Each row is a point on a landscape with many peaks, with its height.
From any point a climber steps to the highest of the 2 points nearest to it. It stops when none of these is higher. Distance is the straight distance between rows; heights are no part of it.
Z467: [165 176 124  94 163 133 171  94 169 129  58  66 130 126  89 140 107 123
  68 138 125 159 125 150 167 148 184 158]  h=52.3
Z764: [144 138  68 167 102 145 123 176 109 125 156 105  93  80 176 106 139 162
 180  65 150  93 120  48  96 101  97 127]  h=10.2
Z898: [117 128 172 148 137  85  77 133 108 121 141 190 146 112 124 125 117 102
 139 116 147 134 165 122  95  91 138  78]  h=33.4
Z88: [140 135  92 149 140  70  63 138 180 175 109 110 128 123 179 136 171 167
 156 164  94  91 154 102 147 153 117 128]  h=8.0
Z197: [185 159 171  99 141 130 119 108 119 104  59 116 157  95 135  96 102 111
 100 120 129 105 139 114 159 135 152 167]  h=38.0
Z332: [127  69 119 129 113  98  98 162 108 142 160 103 131  90 104 154  88 147
 126 159 190 151 145 134 125 141 141  37]  h=30.7
Z426: [ 91 135 134  93 123 124 168  98 160  94 101 151 139 129 124 134 161 125
  52 171 107 117 108 110 165 126 151 191]  h=46.2
Z397: [152 128 173 126 156  73 133 134 126  96  94 172 133 117 128 141 131 107
 161  92 118 135 174 120 122 166 124 105]  h=45.8
Z35: [187 133 110  83 124 172 108 140 122 166 145  67 107 106 155  91 133 142
 148 132 146 125 117 150 183 159 112 101]  h=48.6
Z990: [148 131 123 141 156  37  87 123 176 167 106  93 153 134 159 117 167 141
 126 152  64  86 167 138 139 146 100 145]  h=13.0
Z248: [168 108 162 119 135 102 133 152 101  91 102 151 155  86 136 128 122 134
 149  87 149 123 159 131 135 179  97  79]  h=51.9
Z775: [ 68 138 134 132 123 138 184  79 150  79 113 164  85 145 130 148 179 128
  79 128 121 143 104 105 152 123 151 185]  h=40.8
Z711: [157 114  81  96 148 128 138 180 150 170 145  77 136 138  83 114 125 120
 149 108 140 165 121 139 146 152 128  68]  h=21.9
Z598: [104 119 128 123 127 139 127 119 145 139 151 159 128 166 138 145 155 141
 142 157  76 122 116 137 120 156  95 165]  h=40.7
Z103: [112 101 136 132  88 159  96 100 118 116 123 120  77 146 130 150  95 124
 139 136 189 173 134 143  81 114 170  50]  h=23.9
Z834: [161 177 172 115 174  89 159 135 115 118 108 121 144 179  95 119 103  91
 131  93 128 165 155 121 114 110 171 126]  h=19.4
Z279: [ 96 105 126 131 127 111  79 149 123 158 183 167 173 128 126 126 104 129
 115 159 137 107 117 142  99  94 129  95]  h=22.0
Z119: [146 111 106 138 118 131  88 188 130 149 162 100 103  90 159 109 126 135
 146 118 204 119 117  77 126  85 125  53]  h=2.6
Z556: [ 86 131 139 128 117 139  94  88 159 148 137 137 104 181 120 138 149 102
  99 176 120 140 107 113 123  88 165 160]  h=56.0
Z865: [196 160 170  95 135 149 120  85 133 125  67  92 116  93 156 113 151 124
 150 113 100 118 147 147 178 184 117 158]  h=47.8
Z63: [147  92 114 121 147 142 124 121 113 106 100 106  88 129 118 159 100  98
 146 126 178 182 111 169  92 133 181  60]  h=27.8
Z732: [150 116 100 105 153 161 151 137 140 146 145 108 122 155  92 139 111 102
 144 125 125 171  98 159 134 169 120 111]  h=26.0
Z165: [ 94 138 167 134  92 147 116  86 113  95 139 191  87 145 149 149 144 133
 120 143 139 110 148 107 125 121 142 153]  h=23.3
Z642: [135 123 126 128 100 143 138 132  90 100 148 172 155 100 180 118 141 159
 153 118  90  98 124 124 125 182  53 155]  h=48.9
Z411: [160 152 126 116 152 100 151  86 171 151  94  59 124 148  93 152 122 100
  80 166 103 146 140 139 169 142 183 159]  h=48.8
Z207: [106 129 113  99 146 171 179 102 153 114  97 141 122 154  85 156 121 103
  88 141 120 161  75 136 148 130 173 165]  h=52.2
Z386: [ 91 128  93 188  63 112  59 148  88 147 174 151 127  82 162 135 124 185
 117 142 161 110 148 112  88  94  93 100]  h=10.3
Z97: [103  96 158 142 105 185 147 158 108 118 200 113 112  90 144 138  72 137
 116 157 172 130 115 155 148 109  89 121]  h=5.2
Z964: [118 144 132  93 136 125 170 103 148 121 100 127 183 137 111 121 137  97
  75 177  81 121 113 127 154 125 141 204]  h=50.8
Z453: [145  82  70 117 106 113 108 198 140 171 150  66 173  91 107 123 120 164
 140 165 157 106 133 118 146 158 124  84]  h=37.5
Z213: [140 143 114  88 137 169 166 105 151 111  76  99 132 123  91 141 114 121
  66 142 119 163  86 146 170 155 166 167]  h=56.2
Z740: [179 129 130  99 144 172 131 105 128 124  98  83  56 137 125 135 132 135
 165 101 167 166 115 163 136 176 146 119]  h=35.6
Z487: [ 69 121 112 134 122  95 211  82 137  61 111 171 122 114  90 173 147 109
  91 154 123 145 122 163 128 113 183 140]  h=29.7
Z533: [113 118 138 154 146  60 170 161 128  98 116 174 172 137  87 134 122 137
 158  94  96 137 172 166  88 139 123  92]  h=42.8
Z396: [ 59 118 104 150 110  99  70 125 125 164 169 183 159 121 130 136 136 155
 120 168 132  95 129 155  85  78 133 110]  h=18.2
Z236: [176 137 181 107 162 132 135 150  91 103 139 142 157 128 109  94  68  89
 123  91 169 129 129 120 134  93 159 120]  h=29.4
Z815: [143 120  51 146 132 100 168 219 131 164 152  73 183  76 131  91 114 135
 146 117 126  63  91 113 129  96  87 132]  h=44.9
Z944: [124 155 183 127 179 103 154 112 140 112 106 160 137 167  93 134 112  75
 121  83 107 148 126 115 131  83 152 159]  h=19.2
Z160: [146  75 120 116 102 115  86 168 120 151 157  98 156  84 124 142  92 151
 117 177 161 117 146 129 144 164 131  80]  h=34.0
Z991: [109 126 117 124 114 202 120 116 129 144 163 130  76 186 127 122 132 132
 147 126 110 159 109 117 108 132 108 130]  h=48.0
Z331: [150  85  66 128 118 111 161 228 136 153 156  68 177  83  97 116 123 148
 149 124 147  86 117 106 145 125 100 118]  h=41.2
Z624: [145 118 146 140 120  80 141 186  77 120 151 134 219 120 112 104  89 147
 125 119 140 122 179 149 106 134 113  92]  h=52.8
Z500: [129 113 141 108 142 139 138 127 131 134 135 133 150 152  93 141 100  94
 136 138 128 147 128 143 127 135 153 119]  h=30.0
Z112: [165 135 188 125 158  55 104 127 113  96 104 165 142 123 136 132 116  98
 134 112 133 120 177 118 115 117 148 110]  h=40.4
Z672: [ 59 112 132 144 123 106 143  75 167 123 130 160 114 172  98 142 154  88
  91 166 124 134 104 124 129  63 184 159]  h=63.1
Z205: [169 116 124  84 116 187 113 124 123 141 131  83 143 111 136 109 104 129
 133 159 133 115 103 146 180 158 114 144]  h=55.1
Z523: [162 135 122  77 120 197 144 103 139 128  89  86 147 108 112 110 105 121
  92 153 121 127  83 135 178 158 140 170]  h=60.9
Z6: [122  98 160 116  99 165  83 104 106 121 129 123  89 125 120 146  84 131
 110 157 198 151 117 128 112 113 181  95]  h=20.5
Z429: [114 125 143 119 100 184  82 108 103 135 151 152 115 129 139 130 101 123
  92 170 175 120 100 102 131  90 176 142]  h=16.7
Z404: [125 151  96 129 171  76 144 169 143 143  99 148 201 141 136  99 151 146
 155 101  56  81 136 128 105 132  74 157]  h=25.2
Z630: [111 116 109 145 133 191 159 182 127 131 186 125 113 120 156 119 134 140
 161  76 140 140 100 101 128 122  59 107]  h=50.6
Z566: [115 148 157 145 170 115 164  82 146  98  79 140  89 154 106 156 135  75
 107  94 121 165 110 134 127  94 172 137]  h=23.6
Z436: [147 115 117 136 148  52 134  73 165 136  95  71  91 152 121 171 139  86
  95 169 102 152 142 160 144 154 170 143]  h=49.0
Z739: [105 141  86 167 159 101 119 173 140 151 124 176 176 118 120 128 149 144
 177  70 112  85 113 105  86  73 108 115]  h=30.5
Z497: [117 102 154 148 111 148  89 152 110 141 176 121 108  86 134 120  90 131
 133 120 206 147 135 112 118  79 115  35]  h=1.3
Z924: [154 131  70 136 131  89 143 203 105 133 136 104 205  60 170  67  98 138
 138 119 121  74 122 118 130 141  78 114]  h=51.4
Z963: [102 134  85 167 131 143 121 164 137 159 144 153 143 132 128 130 155 137
 182  57 144 108 102  80  79  62 104  92]  h=24.8
Z622: [144 146 159 152 141  95 107  53 169 130  81  85  56 134 131 143 148 105
  85 120 136 149 131 105 161 124 178 162]  h=61.8
Z552: [ 94 117 130 132 162 103 163  80 171 147 120 112 107 180 107 156 166  93
 116 131  76 138 116 147 146 126 129 174]  h=61.7
Z74: [133 148 184 122 115 164 102  91 108  85 108 167  70 130 156 124 135 135
 112 109 143 120 138  98 116 132 158 174]  h=29.3
Z378: [ 79 148 132 177  84 129  99 120  85 111 165 210 131 104 146 137 163 174
 148  82 123 117 155 120  92  98  75 111]  h=7.5
Z131: [199 155 135  82 134 145 143 105 110 137  67  70 173 100 120  84 127 105
 145 136 102 118 156 154 163 188 108 136]  h=55.0
Z264: [135 124  87 132 109 112  87 136 171 159 119  97 109 143 139 149 162 170
 162 174 102 131 152 110 146 200 114 117]  h=3.9
Z690: [165 175 180 132 159 129 112  52 160 152  89  86  41 141 137 139 153 122
 130 105 141 139 146 120 149 126 154 137]  h=52.9
Z239: [118 126 105 134 119 210 137 162 126 130 166  99  87 162 143 111 148 164
 165  92 132 162 108 100 118 151  77 110]  h=64.6
Z98: [ 62 136  86 175  85 120  58 145 112 164 166 176 143 108 144 132 135 188
 127 138 142  87 125 129  81  78 108 106]  h=14.3
Z352: [174 157 120  93 130 164 156 127  98 141 109  79 198 137 117  76 109  99
 125 150  80 115 129 147 145 152 109 164]  h=63.2
Z26: [163 161 195 126 150 155  92  79 129 108  96 120  43 145 158 122 152 135
 152  84 127 143 161  99 130 133 138 161]  h=40.6
Z86: [ 85 108 132 149  81 180 133 125  76 113 205 152 112 111 152 128  99 146
  96 144 152 125 110 146 133 106  87 157]  h=8.5
Z316: [142 169 131 102 128 142 178 116 112 128  88  93 203 141 115  83 121  99
  89 162  72 106 123 133 145 130 125 204]  h=56.1
Z351: [103 142 139 119 124 165 137  92 155 142 118 129  86 169 112 160 139 109
 106 162 116 163  93 122 145 128 174 167]  h=49.3
Z388: [ 77 118 129 111 110 113 197 105 135  98 133 176 162 146  69 154 131 109
 102 155 102 134 113 163 122 125 163 163]  h=31.9
Z692: [133 106 134 119 140 131 109 151 111 136 169 144 162 129 119 113  85 112
 114 146 131 120 122 134 125 130 133 117]  h=26.1
Z647: [ 89 129 119 137 151 114 149 106 179 161 128 121 104 188 122 149 185 129
 159 120  54 148 120 149 120 144  90 151]  h=51.7
Z369: [ 76 136 156 149  77 164  99  91  98 110 157 190  96 141 133 135 137 138
 127 136 153 137 157 122  84  93 125 116]  h=18.3
Z735: [193 115 144  97 127 174 125 143 129 131 136  77  76 119 143  96 128 160
 169  94 174 151 118 152 168 175 112  98]  h=41.8
Z889: [ 80 138 134 139 114 169 135  87 155 136 125 138  69 198 133 140 154 112
 158 123  94 167 128 120  84 111 121 134]  h=36.6
Z695: [139 101  98 121 109 127 115 152 148 141 115 104 129 131 126 155 139 158
 157 148 127 132 126 135 136 210 105 102]  h=1.5
Z555: [105 117 139 129  86 209 123 115  87 104 182 148  94 127 155 118  98 143
  86 148 164 111 102 118 132 103 136 169]  h=12.3
Z212: [107 122 131 158 155  70 132 176 133 128 131 187 188 136  97 119 137 147
 154  90 100 107 160 131  82 102 113 117]  h=37.3
Z916: [141 128 109 150 130  80 155 205  72 120 146 123 239  98 154  77  83 153
 130 117 129  98 154 139 104 124  83 103]  h=60.1
Z304: [169 110 109 115 162 176 133 118 116 109  89  83  54 133 113 150 112 107
 161 117 184 176  96 178 118 138 178  99]  h=31.2
Z70: [ 76 111 126 127 117 129 157 104 126 125 150 186 131 151 100 161 147 109
 137 155  95 127 120 158 122 143 123 156]  h=34.9
Z186: [111 146  89 165 109 159 110 157 111 122 154 159 103 119 164 111 156 151
 179  49 133 113 126  54  71  89  86 107]  h=17.2
Z931: [126 113 138 147 111  72  96  75 166 151 105  88  70 151 135 157 159 115
  93 178 124 134 139 121 153 140 158 151]  h=54.2
Z966: [112 130 150 149 111  52 165 163  88  99 130 176 202 122  95 130 104 148
 131 125 122 131 189 167  97 138 131 103]  h=47.3
Z920: [ 91 145 143 161 101 118  83 112  78 119 171 220 125 106 163 129 136 143
 125 117 135 110 138 136  88  83 101 126]  h=12.1
Z118: [117 125  82 125 104 120 108 134 117 139 136 150 160  99 198 120 150 170
 147 162  67  82 114 135 117 183  62 160]  h=39.5
Z77: [137 113 141 140 117 126 119 158  98 102 138 168 141  89 157 133 130 159
 154  87 140 111 141 108 132 162  69 102]  h=59.5
Z325: [162 128  78 149 105 130 107 189 122 145 155  94 110  71 173 114 136 157
 155 112 170  90 103  76 137 116 109  90]  h=5.8
Z883: [ 99 123  81 126 133  95 123 148 134 142 113 157 189 110 160 118 163 169
 149 138  51  69 107 150 115 164  61 164]  h=33.0
Z354: [175 145 190  98 144 128 131 124 114  87  80 152 141 119 107 116  88 107
 108  93 155 121 134 117 142 122 166 148]  h=33.9
Z372: [143 143 128 137 173  50 135 138 163 155  95 103 182 153 134 106 161 139
 134 120  49  97 165 145 119 145  79 163]  h=18.5
Z514: [189 179 170  94 181 111 147 157  84 127 137 113 169 169 122  83  89  93
 129  92 141 134 143 122 121  95 155 112]  h=24.4
Z75: [ 66 136 140 145 106 156 162  67 146  92 119 153  54 185 125 139 167 108
 118 132 111 156 124 102 102  97 147 172]  h=34.4
Z770: [174 158 173  95 143 129 123  87 151 116  62  96 118 100 143 121 140 124
 103 127 110 120 141 125 191 146 144 176]  h=42.5
Z603: [107 115 115 161 155 111 179  88 140  56  86 148  83 137 124 181 146  81
  97 125 111 160 112 149 125  98 182 131]  h=26.9
Z632: [192 167  95  92 153 120 141 152 145 178 133  90 131 128 106 115 160 126
 155  97 124 142 135 129 152 163 115  73]  h=18.1
Z387: [105 106 137 161  73 158  68 150  89 134 184 137  92  98 148 134  99 164
 112 135 187 135 157 114 109 109 108  85]  h=5.4
Z634: [ 74 113 107 152 142  89 176  63 173 123 124 135  97 178 100 147 157  85
  98 145  95 150 104 142 140  93 164 175]  h=69.1
Z122: [117  86 144 115 125 202 125 155 127 134 181  86  92 129 123 121  81 119
 127 151 183 147 105 142 150 122 137 103]  h=2.1

Two climbers start at each pair of points below. Name the first point that both come to, or write -.
Z325 / Z497 => -
Z944 / Z514 => -
Z332 / Z97 => -
Z387 / Z122 => -

For each start below, name the point where the climber stops.
Z834 => Z352
Z86 => Z523
Z119 => Z916
Z304 => Z523

Call two points neighbours if one is among the 2 nearest of the other. Go from one point of each pair to the other, from neighbour to neighbour, staying as high as possible. Name the lowest point that can't be avoided.
Z634 / Z916 => Z186
Z634 / Z239 => Z944
Z500 / Z622 => Z632
Z622 / Z634 => Z411
Z634 / Z523 => Z351
Z239 / Z352 => Z75
